Each row is a point on a landscape with many peaks, with its height.
From any point a climber steps to the highest of the 2 points nearest to it. It stops when none of these is higher. Distance is the straight distance between rows; heights are no part of it.
fev: [-15 -14   8 -15  -7  -1  -9   2   2  19  20   7  10   0   8  -6   2  25
 -12  12   2  -1   6  -9 -12   1  -7   7  11 -14  -2   5]  h=42.2
bunu: [  1   1   1  15 -23   4  -5 -14   1  -3 -12 -14   0  -6  -7  19   5  10
 -14  -7  10 -11 -10  21  13 -13 -11 -11  -4  30  -6  -5]  h=44.4
kadub: [-10  -6  -5   8 -20  -3   4   6  -1   5   4   1  -1  -2   4  10  21  32
 -18  -2  14  -4   0  12   6  -2  -9  -7  -6   7  -3 -20]  h=46.2
ded: [ 15  12 -14   5  10  12   4  12 -12 -10   5   2   5  19   3   4  17   1
  15  -5  13   2   7  14   3   2 -13 -15   2   9  -3 -10]  h=35.7
papad: [-16  -3  13  11  -2  14   0   8 -14   4   7  -5 -19  -2 -22 -11  -5  24
 -11   6   5  -4   0   4  -6  24 -12  -5   7  -1 -11 -18]  h=18.3
tises: [  1   2  10  -5  -5  17  -8  -3 -10   6   5  -2   3 -11   2   1  -7   4
   6  -2  -7 -14   1  23 -10  -7 -18  -3  11   8   4   4]  h=29.5
dok: [-10   5   7   4  17 -16  -1 -14   9   1   2  30   6 -13  17   2  -6   6
 -26  11  -4   9  -2 -21   3   6  10   4   8  14  -5  -7]  h=37.8
duvo: [ 35   2  -9 -24  11  -1 -19   5   6   5  29   3  21  25  11  -3   1  11
   8  -2  25 -10  13   0  -8 -18   1 -11  14 -18  -3   2]  h=22.2
Ruk: [ 16   7 -12 -19  18   2  -7   9   3  -8  25 -13 -25   9  -4 -27 -24  17
   6   4   5   0   6 -18 -11   4 -17  -4  16 -12   7   6]  h=25.1
Piba: [-11   1 -20  -2  -7  -6  11   9  -2  -9  -4   7   2 -20  25   9  15 -12
  13 -14 -18  -1  -8   5  -5 -15  -2  19 -10   4  16  -1]  h=28.8
bas: [ 24  17   2  18  11  -6   1 -11   0 -15  -4 -16   8   0 -11 -25 -21  40
  -3 -10   1 -10  24 -13   3   0 -17  -4  11  -1   4 -23]  h=33.0
kozut: [  4  10 -10  -2  22  14   6  -4  -7  -8  10   9   4  28   6   3  18   4
   5  10  15  11   6   5  11  17 -17 -11   9  22   0  -4]  h=37.6
nese: [ -3   4  13   8   6 -16   5 -19  14  -6  -9  13  12  -4   2  -9  -8  26
 -24  12   2   6   5 -19   8  11   6   5   7  15  -5 -16]  h=44.8
gam: [ 24   1   1 -14   9 -12 -15  -6  14   7  18   2  13  18   7 -14 -10  23
  -6   7  20  -3  14 -15  -2  -6   7  -8  14 -15  -2   0]  h=23.7
Nar: [-13  -7  -3  20   2   3   8  -4 -24  19  -1  19   8   1  10  25  29 -15
 -18   0   0   5   1  21   7   1   3 -12 -26  15  -7 -11]  h=30.2
mobam: [-22 -10  -3  21  -5  -8  13   2 -15  11  -7  20  11 -12   9  19  28  -6
 -24   0  -7   5  -2   7   6   4  10   6 -23  11  -5 -19]  h=28.2
kul: [  5   9  22  -5  19  19  -1 -17  -6   3  -3   2  18  15 -15  -8 -11  -9
  12  17   0   7  11  -2   6  18   1  -7  18   4  -5   9]  h=49.6
tob: [ -8 -22   3 -20  -3  -1  -9   9  -4  26  25  16  18   1  13   3  13  10
  -7   5  -1   1  10  -1 -15  -6   5   2  -1 -23  -2  11]  h=39.7
Neb: [ 13   4  -1  22 -21 -13   6  -2   7 -18 -26 -17   0 -17 -15   7  -4   9
  -4 -22   3 -11  -3  12   5 -11   6  -4 -21  14  -1 -10]  h=67.6
Fasu: [  7 -15  14  -9 -14  -6  -9   2   1  20   7  15  30  -9  15   8   6  16
  -6   0  -3  -8  14   8 -10 -20   9  -5  -5 -18  -1   0]  h=40.1
bazer: [ -6  -6   6 -14   8  10  -2  -2   9  10   2  -6  -1  26 -13   6   6 -26
   9  19   9  11  -2 -10   9  13  14   1   6  -8  -5  23]  h=8.8
vugun: [14 16 -8 -4 24 -1  3 -2 -4 -9 11 27 14 -3 27  2  0  5  6 -6 -2  4 10  4
 -4 -8 -9 -9  7 13  5 -5]  h=32.7
bulot: [ 23  15 -17  -7  28  -7  -2  13  -9 -11  19  25  -3   2  23  -3 -10   5
   6 -14   9   6   8  -4 -10  -9  -2 -18   2  -4  -1  -5]  h=29.1
Viv: [-12  -7  11  -8   2  23 -12   4 -23  17  16  12  -2 -17   4  -1 -12  -4
  -1  -6 -17 -13   2  23 -21  -5 -17  -6  10  -2  -2  11]  h=25.0
ter: [ -1   4  -9  -2   5  12  -8  -5  -3   9   6   9  -1   7  16  17   9 -20
   8  -6   0  -2  -7  19   2 -11  -4  -9  -2   7   3  13]  h=20.7
dev: [  1  -2 -10  -9 -11  -6   3 -17  26 -15 -11 -20   3  15   6  -1   8   5
   7  11   6   1  -7  -6  17  -4 -12  14   6  19  11   6]  h=22.1
Sakiz: [ -6  -5  16  -8 -20  -7   1 -17  12  -2 -21 -13  18 -11  -4  -5  -8 -11
   9  11 -17  -4  -4  -5   0  -6   2  21   3   4   9  13]  h=59.2
foro: [ -4   2   4   2  -1   4 -13 -22  20   5 -19 -10  -9   8  -4  11 -10 -38
   2   0  -3   1 -25   4  14 -10  12   0  -1   8  -3  27]  h=7.5
modet: [ 16 -12  14   5 -11   9 -17  26 -14  19   5  -6   3   6 -21  -2  -5   4
  -1  -7  11 -13   8  14 -12  -9  10 -21  -8 -35 -20  -4]  h=27.2
Rati: [ 10   0  -4   3 -14   7  16 -12   2 -20 -27 -14  22  15 -13  10  15  -3
  12   0   3   5  -4  14  26   3  -9  -4  -6  25  -1 -10]  h=15.3
bobe: [  7   0  10 -11   0   5 -14  -5   3  11  11  -5  -9  -5  -6 -15 -21   7
  -2  -1  -4 -11   4   4 -16  -3  -7  -7  16 -10  -3  12]  h=33.6
kog: [-17   3  -5   2  19  -4   2  -4  -8  12   3  26 -14  -5   5  10   0 -42
  -6  -5  -7  19  -9 -12  -2   6  24  -5 -12  -8  -6  13]  h=35.6
fab: [  4   3   7  -1   9  -3  10  -8   0 -11  -1  -9  11   7  -7 -22  -7  39
   1  10   4   4  21 -17   9  12 -12   7  15  -5   5 -20]  h=37.7
Fesez: [ 18  -3   1  -5 -23  11  13   3 -10 -15 -20 -19  27   8 -10   9  17   1
  24  -5   0  -4  10  22  15 -10 -10  -3  -6   3   7 -12]  h=12.4
nilis: [-12   2  -6  12  -8  14 -12  11   0   8  10 -13 -34  -3  -5   8   2   5
  -6  -8   6 -12 -16  18  -5  -2 -15  -8   2   8  -7  -3]  h=28.1
riso: [-15  -2 -11  -8  12  20  -5  12  -6  12  19  -4 -27  14  -4   8   6 -17
   7   4   4   6 -11   2  -3   9  -5  -6   4  -5  -4  15]  h=9.8
tileb: [  3  -2 -24 -10   5   7   5  27  -6 -11  21  -9 -19   7   9  -7  10  19
  16  -4   8  -3   4   1  -8   1 -22   1   2  -8   9  -6]  h=30.3
Rifiz: [  0   2  -9 -11  22  19   7  12 -13  -5  23  -1  -1  27  -4  -4  15  18
  10  14  14  10  13  -6   2  24 -22  -4  13   3   4  -3]  h=39.0
betu: [ -5   5   7   9  20  -3   5   2 -12   4  -3  33   2 -14   4   6  -4 -24
  -5  -4 -13  11   4  -4  -5  10  22  -5 -13  -2  -7  -3]  h=39.2
Vived: [ 12  -2  -5   6  -2 -18   2  11  15  -7  -2 -13  -9  25 -10 -11   5  21
  -6   5  28   5   5 -21  12  10  16  -4 -10 -13  -7 -14]  h=40.2
Favu: [-19  -3   2   6 -12 -18   8  -6  12 -13  -6 -13 -10 -12  -3 -17  -4  22
 -16   9  -5   0  -5 -23   0  13  -7  27   7   5   7 -12]  h=43.8
Zana: [-28  -2   2   0   0 -15  10  -2   4  -7   0   1  -8  -7  -1 -15   0   9
 -16  18  -3  14  -8 -34   2  23   0  26   8   1   3  -4]  h=51.7
murek: [ 12   9 -10  -9  15   1 -18 -10  21   2  13  -7 -36  13  -3  -4 -19 -20
  -1  -6  10   1 -13  -5  -1  -7   1 -13  16   0  -1  20]  h=51.2
Lib: [-12  -7 -16  -8  25  -1   5   6 -18  17  28  31  -5  -9  23   8  13 -17
  -5  -4 -13  13   7  -4 -17   2  -2   0  -9  -3   5   3]  h=28.3
fato: [  3   4  -9  -3  -5   3  10 -22  12 -18 -17  -8  17   7   6   5   8  -4
  11   3  -1   3  -9   9  19  -4 -13   8   4  32   8   2]  h=18.8
Mufu: [ 22  -2  16   5  -6  14  -9  12 -15  10  -1 -15  19   4 -18 -10  -9  16
  11  -3   5 -15  19   7  -9  -6  -1 -14   5 -25  -9  -9]  h=28.4
gez: [ 12  15  -4   9  23 -19  -3  -9  12  -6  -4  30  -3  10  14   3 -11  -6
 -13  -4  17  14  -4 -16  11   2  23 -18  -6   8 -12  -3]  h=68.5
kav: [-23  -1   7   6  -9 -13 -12  -7   5  13  -8  12   2 -27  15  15  -3 -28
 -17  -9 -24   0 -17  -3  -5 -19  15  16  -2  -2   2  12]  h=38.3
fano: [ -6  -2  15  -2   5  10  -3 -10   2   5 -16  -1   1  18 -15   5  -5 -41
  10  12  -1   9  -9   0  13  11  18  -5  -2  -2  -8  22]  h=8.4
gib: [-22   1   5  20 -10  -3  -3  -4  -6   1 -17   1  -8 -29   1  15  -8 -27
 -11 -10 -20  -7 -25   9  -3  -9  12  16 -10   7   0   6]  h=47.4
Morit: [  0  -5 -20 -25  16  10  -1  20  -3  -3  32  -6 -30   7   3 -10  -6   8
   9   6   9   6  -2 -16 -11   6 -16   3  11 -16   4  12]  h=27.4
Timi: [-13  -9   2   6   0   2   3  -9  -8  18  -6  14  16  13   6  22  24 -25
  -8  10   2   9  -1   9  13   2  11  -5 -18   7  -3   6]  h=31.6
ritif: [  4   4   1  18  -2   2  20   6 -11 -16 -20  -3   7  12 -21   0  16  13
   3  -6  12  10   6   6  16  19   0  -9 -11   3 -12 -27]  h=56.4
leni: [  3  12  10  -2  10  12  -5 -22   6  -4  -5  -2   1   9  -6  -4 -12  -7
   3  10   1   2  -6   3   6  10  -7  -4  17  23  -2  10]  h=53.2
Modar: [-14  -1  -1 -11  18  -8   0  -1  -4   9  18  30   0 -15  17  -2  -1  -1
 -15   8 -11  13   1 -20 -13   8   3   5   6  -2   0   2]  h=32.6
bosaz: [ -7   0   3  -8  13   6  11   1  -6 -10  11  -2   4  13  -5 -15   3  24
   7  15   6   9  12 -13   5  22 -12   7  14   0   4  -8]  h=41.4
mot: [ -5   1   2  25 -22 -10   7   0  -1 -18 -15 -14 -10 -28 -14   4  -4  23
 -17 -16   1 -15  -6  12  -1   1  -4   5 -12  15  -1 -20]  h=57.9
Dorig: [-25  -7  -4   6   7 -10   7  -4  -5  18  -1  18   6   4   9  16  22 -32
  -9   9  -7  19  -5 -14   4   9  20   7 -17  -2  -3   6]  h=33.1
dimug: [ 29   2   6  12 -27 -11   0 -13  16 -12 -28 -31  14  -4 -20  -3  -9   7
   6 -14  -4 -15   7   7   6 -15   5  -2 -17   4   8  -4]  h=59.5
Ziz: [ -3 -10  -7 -22  -6 -13   4  12   7  -1  12 -10  -4  -6   6 -17  -3  11
   9   4  -4   4   4 -26 -11   0   1  20   4 -23  12   7]  h=26.7
Meru: [-15 -11   4 -19   3   5  -9   4  -2  20  14   6 -20  -4 -11  -6 -11 -21
  -7   1  -4   8  -5  -9 -13   3  13  -3   9 -30  -9  25]  h=12.2
bibof: [  5  -2   1  12  -4 -13  -1  11   8   3  -2   2 -13  10  -8  -3  -1  10
  -8  -3  21   3  -1  -8   2   7  19 -11 -12 -15 -14  -9]  h=38.9
Lozu: [ -7  -3   9  -1 -10 -21  -9  -9  18   9  -6  10   1 -23  11   2 -10  -1
 -15  -4 -10  -2  -6 -13  -9 -11  13   8   0  -6   1   6]  h=31.5
fim: [-14 -14  25  12 -17  13   5   3 -31   9 -15   7  16 -13 -14  11   4  -8
  -8  10 -14  -8   6  20   2   5  -1   4  -9   2  -1  -7]  h=21.8
zam: [  2   5 -21   2   8  -8  11  14  14 -23  -4 -18 -35  21  -6  -6   2  -1
   9   3  16  11 -11 -17  16  14  -1   3  -9   5   0  -5]  h=43.4
pinar: [-11  -1  -1   0  -3  -7   1   8   2   0   4  -9 -31 -12 -13 -20 -17   8
  -6   1  -2   2  -6 -18 -11  13   5   6   0 -11  -1  -1]  h=15.5
Pabe: [  0   3  18   9   9  -7   6 -10   1   1 -20  23  20  -3  -2   4  -5 -19
  -1   5  -6  12   3  -6   6   7  27  -6 -11  -1 -10   0]  h=35.8
Sizon: [ -7  -1  -5  14  -5   5   6  15 -20   3  10  15   1  -5   2   7  18  31
 -17  -9  13  -2   9  17  -2   7 -13 -13  -8   6  -9 -28]  h=49.3
Feko: [ -4   3  14   2  20  20   6  -1 -30   5   4  20  15  -9  -3  -3  -5 -14
   8   4 -18   0  13  14 -10  13  -5  -4   3   6   0  -2]  h=41.8
mam: [ 19  12  -3   3   8  -4   6   1  -2 -16  -1   7  17 -10  11  -9  -5  24
  10 -10  -2  -3  14   4  -3  -8 -10  -2   6   7   7 -16]  h=38.8
Ligif: [ 30  23  -5  12  13  -2 -16  -5  19  -9  -4 -15 -31  16 -14  -5 -23 -22
   0 -15  11  -4 -11  -2  -2  -1   1 -24   7   7  -9  10]  h=53.9
Ketel: [  4  -8  -5 -11   0   0  16  11  -4  -7   0  -1  22  17   0   0  22   5
  19   7   8  12  14  -5   8   7   8   8  -7 -15   6  -4]  h=15.2
todov: [ -9  -6 -10 -13  -8 -12   9  12   3  -2   7   3   4 -14  17  -2   9   2
  11  -1 -11   3   2 -11 -12  -6  -1  21  -4 -11  13   4]  h=23.3
sopu: [  9  -6  11  -1 -26  -4  -4 -16  21  -1 -17 -32   5  -4 -15 -10 -11   5
   4   3 -11 -16   2   2   0  -7  -5  11  -1   2  13   8]  h=53.5
berar: [ 11 -13   7  -7 -27  11  -7   4   1   8   8 -26  11   7 -12  -2   9  36
   1   4   8 -14  12  15  -1 -10 -21  -6  10  -7   1 -12]  h=8.7
senu: [ 22   6   1   1  -5 -20   7  -7  15 -18 -16  -8  17 -17   7 -13 -12  23
   8 -12 -13  -8  15  -7  -2 -16  -1  11  -3   0  16 -13]  h=47.9
fisok: [ -9 -14  13 -15  -1  13 -20   0   0  27  12   2 -13  10 -11   4  -4 -19
  -9   5   4  -1  -4   9  -5  -3   9 -13  10 -23 -12  25]  h=11.2
gaku: [  1   6   6   7   1  -4  -9 -11   1   4   1  22  11 -27  18  18  -5   5
 -16 -11 -10 -10   1  15  -6 -17   1  -6  -2  19  -2  -4]  h=15.4
deper: [ -5   5  -9  11   6  -2   0  -5  -5   7   0  23   3 -16  24  23   8 -18
  -7 -13 -11  -3 -10  17   0 -17   4  -2 -12  17   2   0]  h=17.7
rifu: [  7  -2  -8 -13  -2 -17  13  -9  22 -21 -14 -14  11  16   4 -11   6   2
  16   9   5   9   0 -19  13   4   4  19   0   2  12   5]  h=19.4
baf: [-14   0  14  -2  14  20   7 -10 -18   4  -1  10  10   9 -10   1   4 -21
   6  20 -11   8   3   5   4  24  -2   2   4  10   0   8]  h=46.5
kevad: [ -7   9  -9  13  17  -8   8   1  -2  -7   0  22  -8  12   6   2   7   7
 -14   3  16  15  -5  -9  12  18   7 -11  -8  15 -11 -14]  h=63.9
mup: [ 16  15   6   7  24 -24   6 -12  13 -19 -13  19  16  -6  12 -11 -13  24
 -14   1  -1   8  10 -22  10  -1   9  -1   2  15  -1 -18]  h=54.0
tes: [ 14  14  -3  13   1  19 -17  -5  -7   4  -3   2  -3   9   2  25   3 -21
   1 -12   9  -9 -11  29   3 -19 -11 -28   3  21 -11   8]  h=23.1
Lum: [  2  -3   5 -21   5   3   6   9  -6   0   3  -7  -5 -13 -17 -22 -20 -13
  22   2 -17   7   8 -19 -17   7  14  10   5 -33   4  16]  h=23.5
Kes: [  8   4 -15   1   1  19   8  27 -10 -13   8 -15 -12  14  -6   1  17   3
  24  -6   8  -1   4  14  -2   7 -21  -5   0  -2   2 -10]  h=32.8
Zano: [-19  -3  -3  23 -23  -5   0 -11   7  -6 -11 -15 -15 -17  -8  10   1  15
 -24  -3   5 -11 -22   9   7  -1  -7  10  -4  25  -2 -10]  h=49.8
vuna: [-19   3 -17  11   7  -4  13 -12  -1  -6  -2  16  11 -10  25  14  20  -4
 -16   2 -13   4 -12   1   9  -3  -5  16   0  32   9 -10]  h=4.5
muzuz: [ -6  -1 -28  -3  -8  -8  13   5   8  -8 -10  -1   6   2  27  15  24 -16
  21 -10  -5   5 -10   4  10 -18   3  17 -17   4  15   6]  h=36.1
Besor: [-13   2 -16  17  -5 -18   9 -10  11 -11 -23   7   9 -14  16  18  13  -7
 -13 -10  -6   4 -22  -2  15 -11  11  14 -16  24   4  -6]  h=0.9
ferig: [-11  -9   3  -9 -27   3  -2 -10   8   5 -12 -14  15  -6  11  14  11 -14
   8   4 -12  -6 -11  14   6 -21  -9  17   1   8  14  15]  h=48.1
sagi: [-19  -9  14   7 -21   6  -3   5 -10   6 -19 -12  -9 -16 -12   2  -7 -21
   2   1 -18 -10 -12  10  -4  -2   5  13  -8  -8   1  10]  h=57.2
los: [ -8   3  -6   5 -13 -16   5 -14  16 -19 -10 -10  -1 -19  12  -6  -4  13
 -10  -2  -9  -9  -9  -5   2  -6 -13  24   6  23  15  -6]  h=32.9
sefeg: [-15  -6 -12   1 -17  -2   3  -9   4   8 -11  -4  15   3  18  24  24 -23
   8   0  -9   3 -17   8  11 -21   4  15 -14   8  12  11]  h=41.5
Kop: [ -8 -16  20  -5 -18  12  -6  14  -6  13  -8 -22  -9   1 -26  -7  -5 -12
   7   8  -9 -10   3   7  -4   3   6   4  -2 -24  -5  12]  h=62.5
sopa: [  6 -12  -4 -27 -12  -1  -2  11  11   2  12 -25  -2   1  -5 -16  -4   5
  21   2  -5  -8   7  -7 -15  -7   0  19   7 -28  14  13]  h=29.3
madid: [ -7  -9  -8 -17  -3   9  14   2  -4  -1   3  -3  23  16   8   9  30  -8
  21  14  -2   8   9   0   5   4  -8  17  -2   1  15   8]  h=17.0
nos: [-24  -4   1  23 -11  -6   9   6  -8   1 -10   8  -8 -14  -3  11  11   2
 -19  -4   1   2 -13   3   3  10  12   7 -18   6  -8 -15]  h=25.5
govum: [ 40  25  -4  10  16  -6  -9  -3  12 -15  -7 -11 -12  13 -15 -16 -28 -15
  11 -15   8  -3   3 -10  -6  -1   7 -19   5  -5  -3   2]  h=57.3
nubi: [ 24  15  -5  10  14 -27   0 -11  19 -18 -15  14   4   1  14  -3 -14  10
  -9 -11  12   6   1 -12  10  -8  14 -11  -5  13  -4  -8]  h=62.6
lome: [ 39  11   4   4   6   4 -16   3  10   2   2 -22   2  22 -23 -17 -17  -4
  10  -7   9 -13  13  -4  -6  -4   7 -15  10 -22  -7  -2]  h=61.8
Vepo: [ 21   2  10  11  -5   0  -5   1  -4   1   0 -14  14  -4 -12 -15  -9  38
  -1  -9   5 -12  22  -1  -4  -4  -7  -9   5 -16  -4 -20]  h=30.1
getu: [-14   2   8  -9   6  23 -11 -16   6   7   3 -12 -13  12  -8   2  -5 -23
   5  13  -6  -2 -14   9   5   3  -9   1  20  13   0  25]  h=57.0
kidi: [  6  -1  -8  -3   5  -6   8  17  10 -11   3 -20 -24  22 -18 -13   0   6
  11   7  18  10   1 -23   6  18   9   3  -6 -17  -2  -4]  h=41.7
vikul: [-14   0  -6 -15   1  -6  -4  -2  10   4  10  -9 -31  -6 -11 -16 -16 -14
  -4   8  -3   9 -14 -27  -9   9   6   8  10 -17  -1  21]  h=13.8
Numib: [-22 -16   7 -11   3  11  -1   8 -19  17  20  18   7 -23   9  -5  -1   1
  -7   4 -25  -3   4   1 -25   5 -12  11   9  -9   2   5]  h=20.1
pira: [ 10  10   1  -4  17  -8  16  -9   7 -28 -14  -1  14   6  -3 -19  -9   3
  19   5  -4  11   8 -20  11  11   3  10   5   6   7  -4]  h=21.1
toz: [ 14  -8  23  10 -17   8 -13   7 -15  14 -18  -2   7   5 -19  15  -7 -19
   0   1   4 -11   3  23   6 -15  11 -21  -8 -14 -14   9]  h=25.9
Maki: [  0  -5   8  -8   1 -24  -7  -2  17  11   5  18   2 -12  12  -6 -10  11
 -16   0   2   5   2 -20  -7  -7  22   1   1 -18  -4   1]  h=28.0
Zezok: [-20   1 -14  -1  10 -14  13   3   5 -13   1   4 -14  14   7  -5  12  10
 -13  14  16  17  -8 -25  14  19   0  11  -2   8   1  -5]  h=59.4
gufe: [ -3   6  -6   8  -6   4   3  -8  -7  -8   5  10   7 -22  14  12   6  19
 -13 -10  -3 -12  -2  22   0 -10 -18   1   3  30   5 -15]  h=19.3
rolu: [-20 -16  -8   1 -11   8   9  10 -23  16   6   4   9  -6  14  15  29 -14
   5   2 -15  -1   2  17  -6  -4 -11  11 -17  -1  12   0]  h=22.4
Bekov: [ -7  -6  14   1  14   3   5  14 -23  14   2  29   9 -24   4   1  -3 -15
  -3  -2 -24   3  12   2 -17   8  12  -2 -11 -13  -5  -5]  h=44.1
Rupe: [  7   7   0  13  -9   3   0 -19   0  -5 -10   3  13   6  -3  16  10  13
 -17  -1  18  -1  -5  15  18  -3  -7 -19   1  34 -10 -12]  h=41.6
kise: [  5   9 -16  -9  -2  -7  -1 -12  19 -17   1 -14 -10   3  17  -7  -3  13
   5   0   2  -7  -6   1   4 -13 -23  10  10  22  19   4]  h=25.4
vek: [ -3  -6  -9 -19  14  12  -9  11  13  13  23 -11 -23  30 -11  10   7 -18
   2  12  17   9  -8  -9   5   8   7  -4  10 -12  -6  20]  h=9.2
nive: [ -4   1 -14   1 -13 -24  -1 -16  31  -6 -19  -6   5  -7  21   9   0 -12
  -2  -7  -5   1 -21 -11  10 -23  11  19  -8  11   8  11]  h=3.7
boto: [  9  17 -19  -6  24   8  -9  -6  10  -7  14  -1 -25  21  12   7  -5 -18
   9  -3  12   5 -16   1   6  -3 -11 -12  14  16   2  17]  h=48.7
kogu: [  2 -12   4   0 -27  -3  -3   6   1  12  -1  -1  12  -5   5  11  12  16
  -4  -5   7  -9   4  15  -1 -15   2  -5  -9  -9  -1  -6]  h=42.9
nog: [  5 -10  28   0  -9   9  -4   0 -20  13 -18   8  22  -3 -12   5  -7 -20
   7   9 -11  -7  12  18   3  -8  10  -7  -5 -12  -5  10]  h=24.4
Geram: [ 21  -2 -14 -25   6  10  -6   8  -1   2  25   4  20  17  18   7  12   0
  23  -1  10  -4  11  11  -6 -14  -6  -3   7  -9   8  10]  h=20.5
timu: [ -1   0   8  -7   6  -6  10  14  -7  -3  -4  10   0 -27  -5 -14 -17  -9
  15  -6 -22   9   7 -18 -17   4  18   9  -5 -28   2  -1]  h=26.9
lif: [ -2   1  -2   6 -11  20   1  -4 -22  -1   0   3  10 -17   7  19   7  -2
   1  -8  -9 -15  -2  36  -1 -13 -21  -3   0  26   8  -5]  h=24.2
memaz: [-21 -13  12  -4 -15  -5   5  -1   4   6   2  -4  14   3  -4  -6  14  25
 -12  18   3   4   6 -12   3  13  -3  14   4  -8   0  -9]  h=46.3
pez: [-23  -4   2  -9  -1   5   0  -1 -13   9  10  11  12 -26  18   3   5 -18
  -3   4 -32  -1  -4   0 -16  -2 -10  24   8   3  11  10]  h=14.9
Duf: [  4   9   3   8   3  -7   8   8  -1 -10 -15   4 -14 -19  -6  -7 -18 -19
  15 -13 -10   2  -4  -4  -6   3  16   2 -13  -7  -2   0]  h=32.4
Nosaf: [  3   0  -2  -5 -10 -16 -10 -16  24   2 -14  -2   3  -4  14  11  -8 -28
   6 -11  -5  -1 -15  -2   4 -24  19   6  -6  -3   5  21]  h=5.9
pasir: [ 21  15 -17  -8  30 -12  -6  15  -6 -11  23  21 -22   2  14 -16 -26  11
  -8  -9  17  10   4 -21  -9  -2   0 -19   4 -14  -5  -4]  h=25.7
sura: [ -7  -6  22  -7  -7  23 -12  -1  -7  11  -3 -16  -8   4 -24  -4 -13 -17
   6  14 -11 -11   0  14  -3   6  -7  -4  14  -7  -6  18]  h=60.1
foz: [ 29   9   4  -5   9  -2   0   3   3  -6  -1  -7  15   9  -5 -15 -13   3
  23  -6   5  -3  16  -7  -3  -4  10  -4   4 -18   1  -2]  h=66.9
buliz: [ 22  11  -6  -4  20  -5 -15   4   1  -2  23   0 -29   4  -7 -25 -33  13
 -10  -7   9  -2   5 -18 -15   2  -5 -20  12 -17  -5   2]  h=22.9
Sotu: [-31  -1 -11   6   4   4   3  -5 -13   1  14   9   1 -22  24   7  14 -12
 -17   5 -25   2 -14  -3  -9   6 -11  29  10  19  12  -3]  h=9.3
mekib: [ 29   6  -3 -12   9 -17   0   0  11 -11   3  -4  11  -6   9 -24 -21  18
  13  -7  -6  -4  18 -18  -8 -12   5   8   5 -20  12  -5]  h=58.3
leze: [ 10   6  12  15  -1  -4   0 -13   1   0 -18  12  19   6  -5   9   1   1
 -11   4  12   6   1   5  14   4  13 -17  -7  15 -14  -7]  h=39.1
lukug: [  3   5   0  26  -7   5  10  18 -21  -6  -7   4  -1   2 -14   7  16  21
  -8 -13  16  -1   7  17   4  10  -5 -19 -13   3 -15 -30]  h=52.4
Tope: [  3  14 -20   6  16   0   3  -1  10 -16  -4  -1 -22  15   6   2  -1 -11
   7  -2  10   8 -17  -4  13   5  -4  -3  -1  20   0   2]  h=46.1
ruvim: [  9   7   3   8   8 -10  18   6  -4 -19 -18   7   9  -7  -5  -9  -5   1
  17  -8  -6  10   9  -8   4   8  15   5 -12  -8   1 -15]  h=26.6
Gafup: [-23 -12  -2  -7   1  22 -17   6  -4  27  15  -7 -25  10  -5  14   7 -24
  -4   1  -4  -1 -16  13  -2  -7  -1  -6   6 -12  -5  23]  h=10.5
mavup: [ -2  11  -6  17  -3  13 -15   1  -5   4   4  -4 -23  -9   3  18  -5  -3
  -6 -18   6 -16 -16  27  -2 -15 -11 -16  -1  19  -6   3]  h=25.8
Nizol: [ -8  -9   2  -3 -13  16 -19   9  10  19  15 -25 -32   2 -14  -1  -5   7
  -9   3   2 -15 -10  13 -10  -3 -16  -7  12  -5  -8  10]  h=29.9
Purum: [ 10 -10  -9  -6 -18  -8  19  10   4  -9 -12  -5  27  16   2   8  33   4
  15  -1  11   6   9   4  16  -3  11   4 -17 -10   4 -12]  h=13.9
tavu: [-15  -6  20  12 -14  19  -4  -3 -14   5  -9 -10  -4  -3 -21   5   1   5
 -11  12   2  -8  -4  18   5  11 -11  -3   2  10  -8  -7]  h=19.5
Led: [ 14   4   9 -14  10  14   0   2  -2  -2   4 -23  -6   2 -24 -28 -24   0
  25   3 -11  -3  12 -14 -10  10  -1   3  15 -20   4  10]  h=21.5
gitu: [  2   7   2   6   8   3  -3   7  -4   3   2   8 -15   1  -6  -3 -11  -8
   3  -8   6   2  -2   1  -7   7   9 -14  -3  -8 -10   2]  h=36.9
telag: [  8  -8   2 -15 -12   3 -16   3  16  11  10 -22 -18   3  -8 -10 -11  -2
   5  -1  -2 -12  -1   5 -12  -9  -1   2   9 -16   4  17]  h=31.4
bise: [ 16  -6   9   1 -32   9   1   0  -4  -3 -11 -28  15  -1 -16   2   5  20
   9  -6   0 -15  11  20   4 -14 -16  -4  -2   1   5 -14]  h=10.0
lasim: [  3  -3 -12 -23   6  10   3   1   5  -2  13  -5   9  19  11   6  13 -10
  24   9   4   4   3   1   2  -2  -8   9   8   1  14  19]  h=18.7
Mapib: [-12  -1  18  26 -10  -1  -5   2 -11   7 -15   8 -11 -18 -15  11  -9  -2
 -20  -7   3  -8  -7  12   0   3  15 -11 -17   2 -16  -7]  h=23.2
Kevu: [ -9  -6  10   9 -12  -4  17  -6   1  -9 -17  -3  15   9 -16  -3  15  20
  -6  11   7  10   4  -5  17  19   2   4  -4   2  -7 -21]  h=51.4
rufad: [ -9  -1   9  11  -2  -4  -8   7  -2   6  11  -3 -26  -9 -12 -18 -17  29
 -19  -1   5  -6   0  -7 -13  13  -5  -4   4  -6  -8 -12]  h=17.1
Sezo: [-12  -7 -13   4  10   7  13  16 -28  10  12  16  -3  -5   9   8  19 -18
   9  -7  -9   4   7  12 -11  10  -5  -1 -19  -1   3  -5]  h=25.2
mik: [  7  -5   2 -13   4 -20  -8  -3  19   7  13  -2  -5   9  -2 -18 -14  19
 -14  10  14   4   6 -29  -3   5  16   0   5 -22  -2   3]  h=25.6

For each start below, name the point where the climber stops.
bibof: foz
Gafup: bosaz
Morit: bosaz
Sezo: gez
buliz: foz
Purum: Kop
nive: bosaz
kise: gez

Call two points neighbours if one is among the 2 nearest of the other. Go from one point of each pair to the other, from neighbour to neighbour, staying as high as possible. Name the lowest point that can't be avoided.
Bekov / Neb: Pabe
Neb / tises: todov
bosaz / bobe: tavu
Bekov / gez: rolu
Bekov / Kop: Feko
Neb / Sakiz: sopu
foz / bosaz: buliz
